A landscape with many peaks, sampled at points; each row gives a point and its height.
From any point a climber steps to the highest of the 2 points nearest to it. It stops when none of these is higher. Distance is the straight distance between rows; heights are no part of it.
Q747 h=450: 2.73  0.27  -1.85  1.56  3.46  1.85  -1.10  2.22  -2.26  2.13  1.63  -0.68  -4.73  -3.30  1.36  0.16  0.27  1.55  -2.65  -1.68  2.85  0.62  1.19  -0.67  1.18  -0.58  1.09  2.85
Q642 h=235: 0.49  -1.56  -0.12  3.92  -2.91  0.04  1.02  -1.50  -0.94  1.85  -1.00  1.99  2.53  -1.11  3.51  -4.30  -1.36  1.02  -1.32  3.49  2.08  -0.03  -0.03  3.25  -3.05  -1.55  -0.34  6.53
Q107 h=139: -2.85  0.18  -1.59  1.38  -0.71  1.36  2.15  -1.84  5.36  -3.95  1.58  0.33  0.76  -3.29  -5.98  -1.49  0.13  -3.45  -0.39  4.54  -5.09  1.96  2.60  -0.06  3.31  -2.72  1.56  0.70
Q357 h=162: -2.30  0.53  0.56  2.63  -0.06  1.11  2.40  1.83  5.24  -3.36  1.66  1.47  -0.53  -3.99  -5.98  -1.44  -0.96  -3.31  -0.88  4.49  -5.76  -0.18  0.59  1.56  0.50  -3.42  1.63  0.25
Q849 h=613: -0.68  1.50  0.03  2.43  2.65  -0.44  -2.24  4.90  -3.66  0.33  0.10  -0.95  -3.79  -0.40  2.02  2.23  0.08  -0.84  -0.73  -2.96  4.89  -2.61  -0.24  3.04  -3.17  -1.90  -2.67  -0.29
Q385 h=701: 0.01  2.10  1.37  3.90  1.60  -0.49  -1.01  5.38  -1.85  0.49  -1.09  -0.26  -1.11  0.64  3.38  1.48  -2.36  -0.14  -0.57  -0.76  4.52  -3.94  -1.65  3.04  -5.97  -2.03  -0.74  1.24
Q829 h=132: -3.14  -2.17  -3.46  0.60  0.83  2.04  1.20  -1.90  6.58  -5.17  -0.26  -1.12  0.71  2.76  -2.26  -1.81  1.35  -2.29  1.39  2.63  -2.80  1.49  1.98  1.05  0.76  -0.08  0.34  -1.92
Q975 h=209: 0.08  2.12  0.00  -2.31  0.16  -0.70  -1.83  -1.31  0.45  -5.63  -0.35  -1.25  -1.27  6.33  -0.80  2.65  4.33  -1.85  -2.08  -4.79  0.85  -1.37  1.69  -1.34  3.73  1.90  -0.72  -4.07
Q639 h=60: -0.65  -3.15  -2.38  -0.25  0.57  0.92  0.99  -4.23  0.12  -0.97  2.00  1.57  0.84  -2.85  -0.33  -3.74  -0.53  0.60  0.66  4.53  -0.27  3.29  0.69  -1.47  2.95  -0.74  -0.02  0.91
Q75 h=404: 0.97  -0.06  -0.43  4.66  1.01  0.76  -1.15  3.94  -2.22  2.60  -0.60  -1.78  -3.15  -1.85  3.22  -0.21  -1.89  0.85  -2.63  -2.40  4.85  -2.54  -0.07  0.63  -3.62  -1.27  1.10  4.83
Q584 h=461: 4.36  2.00  0.97  2.26  -2.24  -2.30  0.26  5.33  -0.32  4.18  -4.01  -0.56  1.86  -2.60  3.39  0.91  -1.17  4.51  2.72  1.01  2.01  0.67  -3.91  3.02  -6.14  1.62  0.85  2.50
Q718 h=153: -3.89  2.18  -2.53  -5.42  -2.85  2.70  -2.91  -1.51  8.00  -7.60  0.46  -1.20  0.81  4.23  -2.97  1.13  4.11  0.27  2.94  2.19  -2.61  -0.04  1.47  0.26  4.43  4.40  1.59  -1.69
Q522 h=567: -0.12  -1.95  1.41  -0.19  -0.45  -1.86  1.23  -3.74  -1.36  -2.15  -3.19  -0.22  3.44  5.50  0.46  1.72  -1.46  -1.05  -0.18  -3.53  -1.36  0.17  -0.47  -4.09  -0.86  0.66  0.87  -3.73
Q985 h=520: 0.24  -2.67  1.47  -1.15  0.34  -0.48  0.58  -1.73  -3.09  0.06  -3.55  -2.97  0.36  3.24  1.09  1.63  -1.70  -1.13  -0.32  -4.47  -0.15  -0.93  -0.61  -4.61  -0.27  0.15  -0.22  -3.76
Q473 h=381: 3.68  -0.75  -1.66  0.40  1.68  1.53  -1.11  2.46  -0.66  4.54  0.03  0.16  -1.29  -4.89  1.57  -0.52  -0.65  2.06  0.04  1.59  3.16  1.45  -1.96  -1.74  -0.59  -0.14  0.81  1.69
Q244 h=152: -0.95  0.29  -0.05  0.15  -0.65  -0.42  3.21  2.22  3.53  3.55  0.19  -0.32  2.87  -4.66  -3.89  -1.75  -2.20  -2.19  3.70  3.11  -4.79  1.13  -1.57  2.11  -1.63  -0.27  1.51  -1.36
Q317 h=784: -0.02  0.76  1.82  2.85  2.21  -0.10  -0.40  3.26  0.14  1.20  -0.08  1.43  1.38  1.61  2.49  1.14  -2.92  -0.81  -0.13  0.36  1.72  -2.67  -2.73  4.05  -4.31  -1.29  0.33  0.19
Q912 h=148: -2.91  -1.03  -3.49  0.95  -0.26  2.15  -0.38  -1.63  8.89  -8.66  0.07  -0.99  -0.30  4.89  -3.22  -0.83  2.28  -0.62  1.06  2.95  -2.02  2.11  2.57  0.57  2.33  0.78  0.40  -1.65
Q393 h=396: 2.88  0.02  0.64  1.93  0.25  0.73  1.00  1.25  -4.31  4.16  1.15  -0.35  -2.95  -3.79  0.97  -0.90  0.45  2.79  -1.49  -2.54  1.95  1.93  0.22  -3.45  1.15  -0.94  2.03  1.67
Q684 h=309: -0.20  -0.76  -0.37  2.51  -4.94  -0.79  2.53  -0.16  0.13  3.92  -2.17  1.48  3.21  -4.36  0.70  -6.60  -2.10  1.43  1.88  4.76  -0.72  2.16  0.61  5.08  -2.66  0.34  -0.96  6.06
Q809 h=189: -1.70  1.12  0.32  1.76  2.28  0.59  0.14  3.59  5.08  -2.21  1.59  2.41  -1.28  -2.25  -4.82  -0.56  -2.09  -3.36  -0.45  5.07  -2.94  -2.11  -1.89  3.20  -1.39  -3.90  -0.11  -0.10
Q218 h=26: -0.26  0.80  -1.14  -3.48  -0.14  -0.21  -1.27  -2.87  2.51  -6.59  -1.30  -2.84  0.68  5.82  0.31  2.44  3.54  2.33  0.49  -1.78  0.36  0.07  3.22  -3.98  4.99  4.70  1.05  -1.53
Q827 h=399: 0.67  -0.30  1.36  -2.08  0.52  -0.59  0.01  0.50  -4.61  0.82  -0.73  -3.27  -4.01  -0.79  -0.88  1.79  0.33  0.53  -0.87  -6.96  -1.33  0.20  1.24  -4.58  2.43  2.10  -0.48  -2.83
Q769 h=44: 0.60  -2.07  -0.45  -2.48  1.10  0.26  0.41  -3.97  -0.29  -4.43  -1.49  -2.83  -0.59  4.14  1.79  1.49  0.86  1.23  -0.92  -3.18  -0.03  1.01  2.49  -4.67  4.75  3.45  0.25  -2.20
Q817 h=170: 0.65  -0.15  4.29  3.48  -3.19  -0.84  1.29  -2.43  -4.85  2.63  -0.68  0.66  2.87  0.03  4.79  -2.74  -0.57  2.30  -1.88  -1.95  1.10  0.69  2.14  -0.99  -1.37  -0.89  0.26  4.11
Q364 h=246: 0.62  -0.12  2.46  0.78  -0.43  -0.31  -1.81  3.37  -5.58  4.04  -3.77  -3.10  -2.32  -1.26  0.37  2.08  -2.06  -0.27  -0.27  -6.05  2.03  -1.52  -1.80  -0.55  -2.98  -1.13  -1.53  -2.23
Q449 h=689: 2.89  -2.23  4.06  1.78  -4.85  -1.35  1.35  -0.47  -5.77  5.24  -2.96  -1.04  1.74  -2.24  3.74  -2.00  -1.41  3.88  1.58  -1.34  0.29  1.47  0.67  -4.27  -3.48  0.32  1.06  2.34
Q846 h=530: 0.19  2.69  1.24  3.30  2.44  -1.31  -1.60  5.88  1.82  -1.24  0.37  2.34  -0.24  -2.51  0.17  0.74  -2.75  0.81  0.39  3.48  1.61  -3.00  -3.37  5.19  -4.53  -3.03  -0.34  1.04
Q662 h=515: 0.49  0.59  -0.30  1.63  2.35  1.91  -1.19  3.60  -4.20  3.04  0.52  -2.28  -6.24  -4.28  -0.41  0.20  0.01  1.55  -1.74  -6.09  1.06  1.20  1.45  -1.58  0.91  0.34  -0.17  2.26
Q163 h=187: -3.10  2.85  -1.10  -4.15  0.17  1.49  -2.65  0.39  6.09  -4.78  1.80  0.53  -2.36  1.50  -5.82  1.88  3.64  -4.31  0.56  3.55  -3.65  -1.77  -0.32  1.91  1.33  -0.70  0.07  -2.06
Q971 h=275: 0.89  1.89  0.25  -2.37  3.13  -0.75  -1.43  0.62  1.43  -0.26  1.94  1.74  0.14  1.58  -1.05  2.47  1.84  -2.33  -1.44  -0.63  0.50  -1.51  -2.17  -1.50  1.71  -0.95  0.79  -2.74
Q452 h=215: -1.91  1.24  0.07  -0.55  2.04  0.12  -0.44  1.33  5.12  -2.36  2.80  2.22  -0.17  -0.89  -4.13  1.00  -0.11  -3.52  -0.70  3.19  -3.43  -0.88  -2.32  1.02  0.46  -2.17  1.02  -1.61
Q802 h=470: -0.12  -0.97  1.11  5.05  0.64  2.06  -1.03  2.70  -3.33  3.00  -1.07  -3.15  -4.30  -2.33  1.87  0.79  -1.52  -0.23  -2.49  -5.71  2.99  -1.02  1.11  -0.41  -3.53  -1.06  -0.29  2.99
Q612 h=650: 0.21  -0.85  1.86  2.94  -0.79  -2.34  1.98  -2.65  0.80  -0.76  -1.50  1.98  5.86  5.07  2.76  -0.22  -2.04  0.45  0.18  -0.80  -2.49  0.72  0.04  0.93  -3.35  0.19  1.12  0.21
Q771 h=503: 2.41  -3.71  1.44  -0.83  -1.37  -0.80  1.42  -1.38  -3.77  4.04  0.01  -0.72  0.46  -2.54  1.45  -1.01  -0.98  2.34  2.29  -0.16  1.10  2.14  -1.05  -6.44  0.48  0.68  1.47  -0.60
Q703 h=449: 0.88  0.68  1.84  3.19  0.42  0.81  0.02  3.30  -4.00  2.87  -0.47  -3.00  -4.38  -4.27  -1.99  0.42  -0.26  2.26  -1.67  -8.34  0.31  1.15  -0.40  -2.85  -1.76  0.22  -1.12  0.85
Q741 h=377: -1.32  -2.98  -1.31  1.63  1.41  1.00  0.57  -1.08  1.84  0.46  -0.59  1.01  1.53  2.46  1.28  -0.84  -2.68  -1.76  1.05  0.62  -0.15  0.13  -1.21  1.73  -3.31  -0.87  0.34  -1.39
Q620 h=242: 1.70  0.49  -2.80  -3.92  3.75  1.27  -3.51  2.05  0.65  1.93  1.17  -0.51  -3.74  -1.83  0.11  1.47  -0.03  0.38  0.58  2.44  1.63  -0.75  -0.05  1.27  1.70  0.74  -0.83  -1.05
Q491 h=111: 1.00  -0.83  2.04  1.37  0.88  -1.25  2.10  -2.82  -1.50  0.28  1.09  0.87  3.11  0.43  2.10  -0.43  -0.94  0.52  -1.66  -1.30  0.68  1.45  0.40  -3.74  0.58  -0.47  0.85  0.63
Q583 h=40: -2.29  -2.38  -1.54  2.24  -0.62  1.33  1.27  -3.53  1.15  -1.05  0.47  2.29  0.54  -5.34  -1.51  -5.47  -0.98  -0.65  -0.18  5.98  -1.64  2.66  1.35  1.34  2.10  -2.14  -0.20  1.91
Q791 h=216: -1.80  3.63  -0.74  -6.19  -2.19  1.58  -2.57  1.98  -3.00  -0.63  2.12  -0.13  -2.61  2.63  -0.04  4.26  3.02  0.61  -0.93  -2.65  1.15  -3.87  2.79  3.18  6.53  2.93  -2.72  -1.66
Q609 h=264: -0.29  -0.76  1.12  -0.79  -0.41  -1.19  -1.11  1.40  -5.72  1.88  -4.00  -3.17  -2.57  1.99  -0.35  3.21  -2.17  -1.93  -0.96  -6.37  1.02  -1.47  -0.64  -0.67  -1.74  -1.11  -3.65  -3.79
Q537 h=282: 1.57  0.15  -2.47  -2.73  2.23  1.01  -3.71  4.45  -0.78  4.38  -0.25  -0.21  -3.28  -3.36  0.41  2.29  -0.12  0.54  1.45  1.79  3.71  -0.72  -2.39  1.25  0.01  -0.21  -1.95  -1.64
Q220 h=329: 2.96  -0.21  -0.74  -0.95  2.84  0.19  -2.19  2.46  -1.43  4.04  -0.40  -0.76  -2.38  -2.43  0.65  1.02  -0.77  0.34  0.69  -1.00  2.94  0.00  -2.37  -1.68  -0.46  -0.01  0.12  -1.26
Q339 h=201: 1.02  -0.08  3.10  3.44  -4.60  -1.20  0.57  -1.41  -2.99  3.74  -0.89  0.70  3.02  0.43  5.26  -3.22  -0.53  2.14  -1.24  1.06  2.14  0.35  1.59  2.53  -3.57  -0.94  -0.16  6.07
Q784 h=279: 0.83  0.49  -1.08  3.25  -3.91  -0.96  2.61  2.40  2.38  3.42  -2.00  0.40  2.51  -4.50  0.15  -4.41  -2.84  1.73  1.57  4.64  -2.54  0.43  0.38  6.54  -4.67  0.49  0.08  5.10
Q632 h=358: 1.68  -1.16  1.66  1.74  -0.45  0.21  1.28  -1.75  -5.32  3.06  0.67  0.81  -0.70  -2.56  3.09  -2.68  0.35  1.93  -1.31  -0.60  2.55  2.74  1.04  -3.60  1.44  -0.98  1.60  2.74
Q80 h=130: -2.63  0.36  -1.77  -0.65  0.94  -0.43  0.75  2.31  3.42  3.07  -0.06  0.04  1.79  -1.53  -3.92  -0.08  -1.94  -3.02  3.75  2.70  -3.34  -0.51  -3.14  2.25  -2.28  -0.42  -0.57  -3.86
Q694 h=307: 0.45  -1.49  -1.69  4.42  -0.45  0.60  2.08  1.36  2.49  0.92  0.46  2.58  1.34  -4.36  -0.46  -4.51  -3.62  -0.39  -0.39  4.93  -0.24  -1.33  -1.00  4.58  -2.59  -2.08  0.40  4.58
Q415 h=232: -2.45  4.28  0.53  -5.93  -1.42  1.74  -1.51  0.50  -2.43  -2.43  0.76  -1.40  -2.19  3.74  -1.02  3.77  3.10  0.25  -1.15  -5.77  -1.48  -2.01  3.29  0.84  6.73  4.00  -1.40  -2.19
Q19 h=214: -1.97  2.56  -0.58  -4.69  0.58  0.77  -1.91  -2.31  6.07  -5.13  2.39  0.85  -0.28  1.34  -5.50  1.92  4.77  -2.44  -0.06  3.49  -3.17  -0.45  -0.42  -2.02  3.43  0.43  2.71  -0.31
Q764 h=456: 1.65  -2.98  1.33  -1.15  0.19  0.11  -0.14  -0.01  -4.40  2.99  -1.65  -2.75  -1.27  -0.98  0.69  1.31  -1.26  0.33  0.39  -4.86  -0.19  -0.24  0.13  -5.53  0.22  0.70  0.21  -2.11
Q99 h=250: -0.21  2.48  -0.30  -3.69  1.40  0.41  -0.25  -0.78  -1.74  -2.55  1.19  -2.07  -3.02  2.40  -0.74  2.77  2.18  0.27  -1.73  -5.45  -1.49  -1.10  3.44  -2.20  5.98  3.81  0.90  -1.15
Q941 h=321: -1.15  -1.69  1.19  -4.07  -1.09  0.93  -0.74  -0.89  -3.86  -1.63  -4.12  -4.32  -2.25  4.49  -0.06  2.74  -0.08  -2.02  -1.57  -6.91  -1.04  -1.07  1.59  -2.25  2.13  1.80  -3.07  -5.17
Q150 h=101: -3.45  -0.20  -2.98  -2.84  0.13  -0.23  2.06  -6.36  3.73  -5.04  1.65  -0.51  0.77  -0.75  -2.96  -0.92  2.55  0.11  2.11  4.91  -2.57  2.90  2.94  -4.04  5.17  1.56  1.08  -0.33
Q680 h=113: -3.47  -3.59  -3.02  3.16  0.32  2.44  3.37  -2.21  4.35  -2.58  -0.16  -0.44  2.23  0.88  -2.15  -3.58  -1.42  -2.98  1.04  2.78  -2.59  1.15  1.65  2.30  -0.89  -1.23  1.00  -1.47
Q492 h=251: -2.01  -1.50  0.30  3.10  -0.90  -0.07  2.59  -5.42  1.10  -2.62  -0.23  3.32  6.08  1.93  1.90  -3.60  -0.84  -0.28  0.55  2.02  -0.86  3.14  1.15  0.41  -1.07  -0.99  0.25  1.42
Q779 h=412: -0.89  -2.51  -1.97  -0.29  2.05  1.17  0.09  -1.25  2.96  -2.42  -0.06  0.10  0.60  4.43  0.10  0.24  -0.14  -2.01  -0.29  0.33  0.29  -0.63  -0.45  1.18  -0.41  0.23  0.18  -3.16
Q488 h=320: 0.08  -1.22  1.87  0.97  -1.01  -0.18  1.16  -4.72  -3.87  0.83  0.75  3.20  2.17  -2.11  2.57  -3.57  -0.17  1.65  -0.61  2.62  2.41  3.20  0.56  -2.29  1.32  -1.04  0.42  2.50
Q655 h=228: -1.01  2.98  -0.58  -2.47  1.04  0.22  -2.37  0.91  0.83  -3.33  1.00  0.87  -1.84  6.14  -1.26  3.57  3.62  -2.59  -2.17  -2.71  2.53  -3.20  0.47  1.49  2.03  -0.38  -0.86  -4.57
Q77 h=438: 4.90  2.25  2.36  2.92  -2.01  -1.58  1.01  1.96  -0.49  3.10  0.44  1.97  2.32  -3.84  2.45  -1.81  -0.09  4.30  -1.08  1.92  1.61  0.97  -1.24  2.12  -2.83  -0.77  1.60  4.71
Q496 h=519: 2.94  2.08  1.22  2.35  0.01  -1.80  -0.21  5.04  1.15  3.30  -1.45  0.87  1.85  -2.16  1.42  0.78  -2.29  2.17  1.69  2.59  0.87  -0.46  -4.08  3.66  -5.00  -0.21  0.46  1.22
Q376 h=342: -1.54  0.13  1.37  1.09  -4.04  -0.79  2.43  -2.41  -1.33  2.95  -1.45  2.79  4.07  -5.59  0.97  -7.58  -0.41  0.11  1.60  4.75  -1.55  3.55  0.42  3.43  -1.54  0.23  -1.52  3.97
Q466 h=350: 3.31  2.17  2.16  1.31  1.94  -0.85  0.68  2.79  -1.71  1.57  2.05  0.39  0.84  -1.94  0.79  0.66  -0.30  1.78  -2.04  -1.81  1.51  0.15  -1.62  -0.81  -0.04  -1.67  2.05  0.90
Q273 h=270: 1.19  -1.32  -1.06  4.16  -0.43  1.25  0.47  0.96  1.13  1.77  -0.18  0.99  -0.11  -1.81  2.47  -2.97  -3.48  0.86  -1.64  3.55  3.23  -2.23  -0.85  3.04  -4.35  -1.59  1.00  5.72
Q678 h=293: -1.38  0.02  0.59  -2.20  -1.49  -0.11  -1.01  0.88  -4.92  -0.64  -2.98  -3.20  -3.86  2.99  -1.56  3.77  0.25  -2.19  -1.03  -8.14  0.21  -1.86  1.68  0.06  0.75  -0.24  -5.10  -4.22
Q874 h=224: -1.62  2.53  -1.87  -6.59  -2.51  0.59  -2.61  1.01  -1.07  -0.78  1.33  1.41  -1.63  4.18  -0.27  5.07  3.10  -0.50  1.06  -0.57  2.09  -4.16  2.10  4.04  3.85  0.66  -4.42  -2.45
Q523 h=713: 1.12  -0.32  1.91  3.00  0.57  -0.94  0.98  0.49  0.91  0.29  -0.07  1.46  3.25  3.40  3.60  0.50  -2.84  0.39  -1.31  -0.59  -0.42  -1.59  -0.56  3.51  -4.54  -0.68  0.39  1.49
Q532 h=244: -0.41  2.09  -0.48  -1.85  2.48  -0.08  -1.71  -1.07  4.31  -3.08  2.96  2.08  0.80  0.84  -2.37  1.59  2.47  -2.01  -1.18  2.45  -2.43  -0.61  -1.52  -1.73  2.50  -0.73  2.45  -1.16
Q209 h=245: -1.22  2.91  -0.22  -3.29  -0.82  -0.01  -1.79  0.73  -2.66  -1.02  0.65  -0.61  -2.59  4.28  -0.79  4.56  2.81  -2.03  -1.56  -4.61  1.36  -3.05  0.93  1.61  3.16  -0.54  -3.40  -4.30
Q957 h=286: 1.70  0.43  0.41  -0.45  1.39  -0.33  -1.83  3.59  -3.27  4.23  -0.95  -1.50  -2.15  -0.99  0.26  3.21  -0.60  -0.63  0.01  -3.40  2.95  -0.98  -2.45  -0.69  -1.70  -1.34  -1.91  -2.83
Q480 h=247: 1.17  0.01  -0.49  3.45  -3.45  -2.75  1.62  1.39  1.08  3.45  -1.49  1.17  2.09  -1.19  2.70  -2.30  -2.46  2.65  1.63  2.76  -1.60  0.26  -0.79  6.06  -6.25  0.04  0.18  6.08
Q894 h=492: 5.46  1.55  2.13  1.67  -3.29  -2.47  2.19  3.21  0.03  4.18  -1.81  0.60  2.78  -3.21  1.85  -0.85  0.47  6.01  1.87  2.47  0.78  1.36  -2.40  2.60  -4.56  0.65  0.30  4.38
Q254 h=489: -0.77  -0.35  0.17  1.47  3.19  1.81  -0.13  1.34  -1.88  -0.83  0.61  -0.90  -3.68  1.99  2.57  0.93  -0.02  -1.08  -3.33  -4.31  2.80  -2.23  1.93  1.22  -0.17  -0.27  -0.22  0.14
Q337 h=339: -0.58  -1.93  -2.18  3.14  0.98  1.20  1.21  0.21  2.09  0.56  0.43  1.73  1.32  -1.31  -0.39  -2.59  -2.57  -1.70  0.61  3.42  -1.06  -0.51  -0.86  3.96  -3.54  -1.60  0.52  1.64
Q500 h=81: -0.90  -2.40  -3.35  -2.60  0.87  0.23  1.05  -4.84  1.31  -2.22  2.46  0.44  0.34  -2.03  -1.81  -1.43  0.63  1.45  1.96  5.16  -2.07  2.97  2.25  -3.43  5.07  1.14  0.12  0.35
Q212 h=180: -0.48  -1.51  0.46  0.42  0.27  -1.06  2.25  -0.64  2.55  2.55  0.51  1.26  4.59  -1.65  -1.40  -1.17  -1.92  -0.61  2.70  2.72  -2.80  1.47  -2.79  -0.20  -1.95  -0.04  1.00  -1.03
Q676 h=393: 3.73  1.52  2.09  2.12  0.25  -0.91  1.50  1.58  -1.93  2.98  1.97  1.91  1.53  -3.26  1.50  -2.44  -0.10  3.01  -2.07  1.31  1.53  1.39  -0.86  -0.93  0.31  -1.87  1.99  3.69
Q442 h=267: -0.91  0.72  -0.79  -1.97  0.34  0.65  -2.07  1.98  -4.55  0.24  -0.24  -1.34  -4.43  1.93  0.04  3.83  0.85  -1.30  -0.52  -5.63  1.86  -2.41  1.11  2.09  0.45  -1.07  -4.72  -3.29
Q749 h=382: -0.55  -2.45  0.61  0.19  -2.95  -0.82  2.02  -2.47  -1.67  2.88  -0.06  2.42  3.88  -5.03  -0.03  -5.97  -1.11  0.72  2.27  4.99  -0.44  4.46  -0.31  -0.45  -0.43  0.51  -0.82  1.74
Q221 h=64: -0.45  -2.38  -1.23  -1.21  0.37  -0.92  1.14  -6.01  1.95  -4.81  0.15  -1.22  0.97  3.71  0.35  0.19  1.70  1.26  0.64  0.46  0.42  2.10  2.39  -5.10  3.85  2.07  0.31  -2.14
Q621 h=586: 2.51  -2.75  4.02  1.43  -3.37  -0.96  1.79  -0.44  -7.05  4.27  -1.12  -1.17  -1.05  -3.05  1.29  -1.42  -0.80  3.26  0.72  -2.80  1.12  1.34  0.75  -6.83  0.16  0.38  0.58  0.76
Q737 h=190: -0.10  0.55  -1.13  -0.95  0.16  -0.13  -1.59  -2.37  3.27  -5.50  -0.60  -0.69  1.29  7.26  -0.68  1.95  2.57  -1.35  -0.32  -1.69  0.66  -0.28  -0.18  -2.87  2.48  2.09  0.78  -4.47
Q840 h=546: -1.46  0.18  0.42  2.56  2.19  0.52  -1.10  2.97  -4.43  0.70  -0.17  -1.95  -4.89  -0.55  0.93  1.86  -0.94  -0.84  -1.86  -6.33  2.52  -2.14  1.54  1.43  -1.77  -0.60  -2.56  0.06
Q174 h=205: -1.05  -0.06  -2.18  -5.43  0.37  2.28  -2.95  1.42  0.47  -1.38  0.98  0.35  -2.91  3.20  0.65  3.38  1.12  -1.02  0.80  1.82  1.35  -2.72  0.88  4.65  2.62  0.89  -3.60  -2.94
Q972 h=167: -1.89  3.53  -1.20  -4.40  0.38  0.35  -3.31  0.38  3.82  -5.01  2.72  1.60  -1.63  4.37  -3.90  3.62  4.17  -3.11  0.20  2.16  -0.75  -2.59  -0.57  1.45  2.15  -0.64  -0.43  -2.19
Q545 h=448: -0.61  -0.69  -1.16  -0.33  3.07  0.63  -0.96  -0.18  -0.21  -1.68  -0.25  -0.83  -1.79  4.53  1.37  2.07  0.35  -1.72  -1.97  -2.78  1.67  -1.16  0.44  0.70  0.42  -0.43  -0.76  -2.21
Q131 h=188: -1.03  2.32  -1.65  -5.73  0.83  -0.33  -1.82  -3.95  3.72  -4.53  2.41  -0.35  -0.04  1.94  -2.58  2.64  4.63  -0.95  1.04  1.37  -1.60  -0.57  0.06  -3.86  4.50  3.37  3.14  -1.41
Q384 h=283: -2.06  -1.11  2.18  1.77  -2.65  -0.79  1.31  -5.46  -2.28  -0.36  0.34  3.09  5.43  -0.70  2.50  -4.70  -0.24  0.88  0.24  2.93  0.11  3.19  0.88  0.50  -0.63  0.13  -0.67  2.52
Q733 h=203: 1.26  -1.82  -2.65  -2.42  2.47  0.96  -1.38  -1.04  1.51  0.45  2.28  -0.13  -1.27  -1.46  0.74  0.05  -0.04  0.08  -0.12  2.70  -0.24  0.62  -0.47  -0.79  2.18  1.15  -0.08  -0.65
Q658 h=211: 1.12  -0.12  0.74  -0.38  1.86  -1.45  -0.49  0.55  1.19  2.97  1.62  0.88  1.94  -1.46  -1.17  0.45  -0.37  -1.07  1.42  0.93  -0.89  0.60  -4.29  -1.25  -0.49  0.17  0.98  -2.05
Q353 h=354: -0.75  -0.76  1.06  -4.38  -0.52  -0.01  0.29  -0.55  -3.95  -2.56  -2.94  -4.26  -3.32  1.77  -1.79  1.91  0.98  -0.89  -1.42  -7.67  -2.56  -0.85  3.21  -4.88  2.96  2.91  -2.06  -2.86
Q326 h=120: -3.60  0.89  -2.16  -1.75  -0.42  0.77  2.52  -3.61  5.01  -5.11  1.56  -0.78  0.27  -2.22  -5.74  -0.73  2.68  -2.27  1.10  4.43  -4.52  2.95  3.22  -2.07  4.75  -0.28  1.84  0.34
Q878 h=308: 1.67  1.70  0.96  -0.37  2.90  -1.15  -0.15  0.03  -1.37  -0.39  2.87  0.63  -0.48  -0.45  -0.94  1.47  0.72  0.05  -1.96  -2.14  0.30  -0.24  -0.42  -2.91  2.47  -0.88  1.97  -0.93
Q270 h=592: 1.32  1.63  0.20  2.56  1.00  -1.32  -0.52  6.51  2.88  0.47  -2.15  1.56  0.37  -5.44  -0.78  -0.14  -2.61  1.46  1.20  4.60  1.21  -2.14  -4.18  5.77  -5.37  -1.37  -0.05  2.34
Q739 h=608: -1.04  -1.69  0.53  1.57  -0.42  -1.39  1.71  -3.06  1.95  -1.58  -1.52  1.04  4.60  4.99  -0.19  0.22  -1.33  -1.60  0.91  -0.91  -2.57  0.96  -1.28  -1.20  -2.02  0.89  1.54  -2.37
Q729 h=85: -0.14  -2.09  -1.18  0.37  1.25  0.02  1.23  -4.73  1.00  -2.51  1.62  0.89  1.66  1.73  1.04  -0.61  0.39  0.50  -0.33  0.46  -0.30  2.21  0.50  -3.79  2.16  -0.13  0.40  -1.05
Q924 h=213: 2.25  -0.25  1.50  2.49  -5.41  -3.36  1.11  -1.66  -0.88  4.18  -1.41  0.87  1.87  1.39  3.89  -2.97  -0.61  2.84  -0.03  2.07  -0.69  0.71  0.99  4.73  -4.75  0.48  -0.66  6.86
Q316 h=793: 3.45  -1.14  3.69  1.17  -5.98  -3.06  1.66  -1.17  -4.29  5.77  -3.02  0.00  2.81  -0.52  3.88  -2.57  -0.50  4.90  2.72  0.54  -0.89  1.40  0.13  -0.67  -4.15  0.69  -0.33  3.93
Q100 h=274: 0.40  2.32  -0.03  -2.05  3.93  0.40  -0.26  0.69  -1.59  -0.62  2.12  -0.94  -3.97  0.89  0.01  1.98  1.52  -0.55  -1.74  -4.68  0.17  -0.70  1.44  -1.79  4.19  1.07  0.71  -0.89
Q961 h=169: -2.67  3.00  -1.56  -6.56  -0.47  1.18  -3.30  -2.24  5.96  -5.65  1.54  -0.57  -0.40  2.63  -2.24  2.74  4.06  1.17  1.50  2.56  -1.76  -0.65  1.09  -1.34  5.37  4.69  2.37  -0.44
Q370 h=432: 1.59  -3.22  -0.60  0.12  -1.38  -0.17  1.17  -1.99  -1.56  3.77  0.41  0.91  2.38  -3.74  1.12  -3.27  -1.14  1.22  3.07  3.08  0.47  2.78  -1.59  -2.80  -0.09  0.72  0.46  0.74
Q355 h=243: 0.22  0.83  0.15  0.47  3.27  0.02  -1.36  1.56  2.57  0.61  1.76  1.64  0.43  0.00  -0.98  1.01  -0.16  -1.43  0.13  1.95  0.99  -1.26  -3.32  1.04  -1.06  -1.27  -0.07  -1.59
Q697 h=112: -3.06  0.81  -2.44  -3.20  0.41  0.37  -1.31  1.97  3.01  1.80  0.67  0.42  -0.40  -0.83  -5.04  1.48  0.54  -3.68  4.34  3.09  -2.28  -1.14  -3.86  3.84  -1.02  -1.93  -1.94  -4.25
Q566 h=168: -1.88  -0.17  -1.93  -2.31  0.71  1.29  -1.51  -2.41  6.30  -6.95  0.81  -0.54  0.01  5.32  -1.74  0.82  3.54  -1.51  -0.59  1.35  -1.38  0.26  0.81  -1.58  2.34  1.55  0.62  -2.15
Q753 h=140: 1.71  -0.76  3.35  2.89  -0.55  -0.81  1.94  -0.98  -4.26  2.03  -0.37  -0.57  1.83  0.64  2.74  -0.69  -1.83  1.21  -2.33  -4.06  0.46  0.50  1.17  -3.05  -1.54  -1.22  1.37  1.66

For each start below, name the point where the climber stops.
Q642 -> Q317
Q941 -> Q317
Q639 -> Q532
Q376 -> Q316
Q769 -> Q316

Call two points neighbours if one is among the 2 nearest of the other. Go from one point of each pair to the other, from neighbour to neighbour, staying as high as possible. Name the lowest point that can't be avoided.
Q316, Q662 -> Q339
Q317, Q894 -> Q584
Q894, Q662 -> Q703
Q678, Q874 -> Q791
Q894, Q532 -> Q718
Q317, Q270 -> Q846
